Points, in no order, along strands that fork and pass close to each other.
In the rows, 128 means zero.
Points whose rows are less than 103 apart are linked; no others are. Some points are linked to none.
J_664: [145 182 122  94 165 123 133 139 127 174 129 156 139 191 160  90 137 115
 100 136 183]
J_304: [113 153 140 127 131 120 141 124 160 159 176 116 103 183 161 135 152 135
 147 145 146]
J_329: [120  82 120 139 141 102 116 120 105 153  80 102 133  74 129 183  91 181
 133  80 130]
J_872: [127 138 159 135 166 132 167 142 136 185 137 153 139 136 114 120 185 138
  92 135 150]
J_47: [140  89 102 128  87 122 136 172 137  66 131  58 111 188 112 102 136 164
 162 119  98]
J_131: [127 154 129 160 185 130 133 104 134 164 162 203 187 141 115 128 109 128
  90 105 151]
J_295: [125 141 152 155 138 140 126 165 120 147 125 112 128 197 121  94 136 120
 142 152 124]
J_62: [141 132 127 129 159 101 151 129 112 109 101 122 152  89 112 126  86 152
 150 158 149]
J_437: [130 129  66 145 133 126 163  96 149 197 133 174 149  97 132 132 124 173
  80 110 149]
J_696: [115 183 108 146 176 141 156  95 114 193 157 181 145 131 151  65  87 121
  69 117 152]
J_82: [151 118 136 104  85 130 112  90 152 112 109 108 121  85 117 174 145 136
 143 157 138]
J_787: [113 123 140 108  75 131  74 102 148  80  82  99 111  80 124 160 125 120
 161 130 116]
J_172: [130 126 104 112 104 111 136 196 137  87 161 118 123 191 137  96 140 118
 158 154 152]
J_545: [125 123 154  79 113 119  56 150 139  58  80  86 109  46 141 155  99 105
 132  66  96]
J_157: [112 135  86 129 130  83 127  83 175 163 112 145 102 105 150 158 129 132
 137 133 124]
J_765: [118  70 142  89  74 122 123 175 116  88 104  84  89  87 100 155 119 126
 158  82 114]
J_626: [101 155 113 137 148 151 143 116 114 188 159 167 138 133 147 102 147  77
 141 127 116]
J_959: [125  98  63 195 133  80 145 100  88 151 104 163 142  52 143 146  79 167
  73 107 116]
J_71: [130 174 152  84 153 197  95 155 119 122 155 113 120 209 131  49 188  79
  85 137 121]
J_384: [134 122 140 144 154 111 165 112 135 168 108 180 168 125  95 149 161 157
  91 105 138]
J_915: [134 164 104 130 156 110 167 115 125 181 131 167 137 128 125  77  86 116
 118 146 144]
J_800: [ 94 113 136 156 100 143 125 122 110 129  85 133  97  42 154 187  97 125
 147 121 136]
J_891: [126 118 137 107 137 111 152 136 121 175 158 121 148 149  97  93 137 106
 142 113 118]
J_423: [125 121  95 121 124  70 128 121 163 141  88 106  89  64 151 167 126 149
 134 115 132]
J_337: [147  79 108 147  73 123 122 170 130  13 109  78 106 162 115  96 129 136
 138 154  87]
J_6: [151 108 136  95 117  88  81 150 150  39  65  80 109  96 110 153 124 145
 135 125 106]
J_245: [148 142 150 112 152 173  97 149 140  96 175 100 135 246 123  93 173 140
 118 138 120]
J_400: [123 172 142  98 173 169 124 118 152 162 177 142 133 144 120  93 136 126
 128 160 147]
J_848: [125 123 136  96 128 145 167 167 130 138 183 108 122 177  97  70 155 111
 157 126 111]
J_351: [123  85 143 105 119  95 112 129 126 109  91 107 120  86  98 176 108 149
 141  94 121]
J_410: [103 133  86 151 150  97 158 120 126 141 103 188 146 110 159 150 117 156
 128 133 155]
J_635: [134  84 101  93  90 154 123 165 117  85  88 113  99 154 108 153 138 120
 175 141 103]
J_426: [162 103 145 127 132 164 120 145 139  96 174  88 123 211 109 134 149 159
 144 160 111]
J_382: [131 204 154 119 204 168 104 107  86 173 149 148 142 178 180  97 144  83
  78  89 151]
J_63: [114 125 101 188 138 125 183  76 130 167 138 190 111  75 127 142 102 128
  88 125 101]
J_85: [145 118 157 103  90 102  75 115 103 122  72  71 130  40 155 177  94 136
 109  71 132]
J_158: [135  66 120  81  77 143 107 174 126  43  97  81  76 127 120 173 137 129
 146 106  93]
J_611: [161 118 122 128 105 184 150 170 134  71 180 101  99 198 127  62 167 109
 118 180  98]
J_511: [146 149 102 124 141 132 158  79 131 197 111 173 153 162 144 139 110 171
  90 125 161]
J_260: [114 132 123 159 160 109 164  73 131 183 152 212 120 129 129 129 114 113
  69 138 113]
J_35: [109 169 147 128 170 147 108 144 143 110 179 115 132 222 145  87 162 110
 145 117 103]
J_923: [110  86 103 166 139  82 149 125 110 179 103 139 114  73 125 146  86 154
 108 110 131]
J_839: [103  88 169 130  70  99 125 126 123 110 141  84 107 123 121 150 132 139
 147 135 141]
J_500: [ 99 111  95 187  99 139 153  74 117 149 113 189 135  55 147 172 110 133
  93 109 129]
J_188: [106 136 112 120 126 113 165 135 116 126 137 176 154 101 151 128 138 127
 138 163 170]
J_602: [124 138 114 133 159 143 150 126 136 213 173 173 141 115 131 122 158 149
  77 119 164]
J_330: [109 136 109 165 134 151 147 123 108 185 121 146 130 120 145 136 124 114
 160 140 121]
J_734: [110 159 131 110 168 134 143 142 113 187 164 131 134 171 147  66 152  85
 121 115 112]
J_857: [156 109 125 110  96 165 123 156 112 100 118 124 131 160 105 125 148  96
 157 177 114]
J_449: [100 114 115 131  70 123  66 141 155  73  96  87 111 120 130 128 141 135
 171 156 117]
J_620: [143  95 114 114 123  86 142 128 116 142 136 116 136 100 114 124 121 100
 159 132 102]
J_985: [ 99 118 129 139 110 149 137 114 111 141  88 123 129 100 136 151 113 152
 175 141 134]
J_606: [116  92 144 139 116 140 120 167 119  44 109  56 104  99 104 120 147 162
 165 136  81]
J_851: [120 198 155  62 195 186  88 157 104 134 164 116 107 191 165  71 149  93
  84  63 171]
J_514: [118 141  81 182 118 142 152  96 107 177 146 224 168 117 139 110  83 133
  58 125 161]
J_852: [131 136 144 139 133 107 102 114 142 147 129 145 168 161 112 132 140 133
 130 137 161]
J_827: [135 135  99 169 151 126 139  94 118 158 129 199 180 102 102 126  71 138
  99 119 142]
J_984: [151 101 128 120 100  93 110 146 132  89 125  83 122 102  89 119 117 104
 158 138 101]
J_34: [116 105 140 133  91 116 119 138 160 122 179  91  83 168 135 142 149 132
 151 156 126]
J_699: [140 162 144 111 119 157 165 132  95 163 133 140 181 148 126  89 125 122
 133 130 170]
J_477: [126 195 139  66 189 158 144 147 119 150 162 143 118 186 169  74 127 118
 105 102 173]
J_129: [157 138 138 111 106 185 155 132 114 142 133 121 165 141 108 122 137 106
 159 153 131]
J_501: [128 161 143 117 117 172 135 153 125 109 141 101 110 216 130  41 172  87
 108 167 118]
J_76: [113 109 116 157  96 119 123  95 123 140  98 151 140  33 142 190  99 125
 108  82 141]
J_642: [125 102 148 101  67 125  58 138 134  39 103  72  99  80 128 138 111 101
 158  89  84]
J_831: [149 121 120 117 112  72 111 144 160  86  89  77  83  91 149 169 141 133
 143 137 122]
J_532: [133 148 131 153 154  89 157 102  93 148 114 136 150 125 136  99 100 122
 133 175 119]
J_777: [107 102 154 157 161 109 143 140 114 141 120 138 151 115  92 159 140 167
 136 104 133]
J_99: [125 198 164 124 187 174  98 114 113 142 170 128 140 207 165  90 144  96
 119 118 126]
J_353: [151  92 135 133  83  99  82 147 158  43 140  67  87 116 111 146 122 102
 154 121  89]
J_498: [129 121 126 148  95  91 102  97 114 113  77 140 122   9 170 181  78 129
  74  55 128]
J_232: [ 95 124 125 145  94 131 100 148 123 108 110  83 134 142 117  93 144 152
 172 164 127]
J_17: [138  94 138 142  87 126 103 161 156  59 184  89 107 144 116 140 152 122
 159 149 119]
J_216: [117 112 150 146 146 127 128 174 129  64 103 101 112  88 114 160 139 145
 166 140 113]
J_258: [103 104 143 126 142  99 141 163 136  99 115 118 144 122  97 134 161 155
 155 122 115]
J_491: [116  99 144 107 140 110  83 137 127  98  81 119 119  31 105 158  92 118
 128  69 103]
J_207: [129 140 156 133 120 154 129  94 157 109 132 101 119 151 103 141 129 160
 168 151 117]
J_433: [108  85 154 127 106  92 137 111 117 168 144 120 111 127 111 156 117 153
 124 147 149]
J_878: [154 134 131 150 136 129 133  89 106 154 152 163 171 126 119 156  75 104
 145 126 132]
J_444: [121 129 164 104 109 101  65 117 109 126  55 109 119  15 174 168  85 135
  52  48 118]
J_79: [112 161 127 118 154 128 166 147 123  92 137 154 129 138 144 116 148 120
 160 183 131]
J_518: [178 134 126 121  99 171 136 161 160  67 150 117 131 195  99  98 167  90
 134 166 118]
J_41: [114 138 119 131 156  91 143 122 182 157 161 146  99 129 143 144 136 130
 145 141 142]
J_856: [148 148 121 115 139 116 132 138 146  88 101 130 124 131 118 113 118 130
 162 188 145]
J_67: [117 144 138 108 145 163  96 164 118 148 153 147 142 188 124  91 205  92
 107 155 128]
J_813: [126 168  79 162 159 148 163  89 138 177 168 224 123 119 147 103  95 129
  55 138 143]
J_522: [139 156 130 129 190 160 118 104  92 205 146 175 141 170 160 115 139 103
  67 130 136]
J_320: [138 109 130 135 106 156 130 143 161  57 156  85 128 211  91 102 155 161
 150 123  87]
J_693: [128 116 139 164  94 103 144  98 127 175 147 125 136  97 150 176 109 136
 132 112 151]
J_406: [164 128 136 151 148 130 107 105 125 119 122 131 167  99 105 170  94 113
 174 122 115]
J_841: [127 119 110 124 135 102 147  70 124 138  91 142 156  83 112 145 116 145
 131 106 108]
J_836: [180 111 146 103  83 157 138 122 140  77  92  73 112 125  94 151 140 141
 144 148 126]
J_83: [155 158 138 110 149 141 142  91 113 190 139 170 142 186 153 137 132 120
 100 139 165]

A fork is a point with three links. Follow the links from the first point to the second and name the forks in between, in order.
J_62; J_34: J_813 > J_76 > J_891 > J_353
J_696; J_984: J_813 > J_76 > J_891
J_34; J_518: J_353 > J_642 > J_351 > J_857
J_423; J_532: J_34 > J_353 > J_891 > J_76 > J_813
J_99; J_216: J_83

Follow the links from the first point to the second, and from the first to the third. Name the last point that the two ways share.
J_406; J_693; J_79: J_813
J_611; J_6; J_498: J_353
J_800; J_765; J_839: J_353
J_410; J_878; J_500: J_813
J_498; J_232; J_611: J_642
J_501; J_76; J_923: J_351
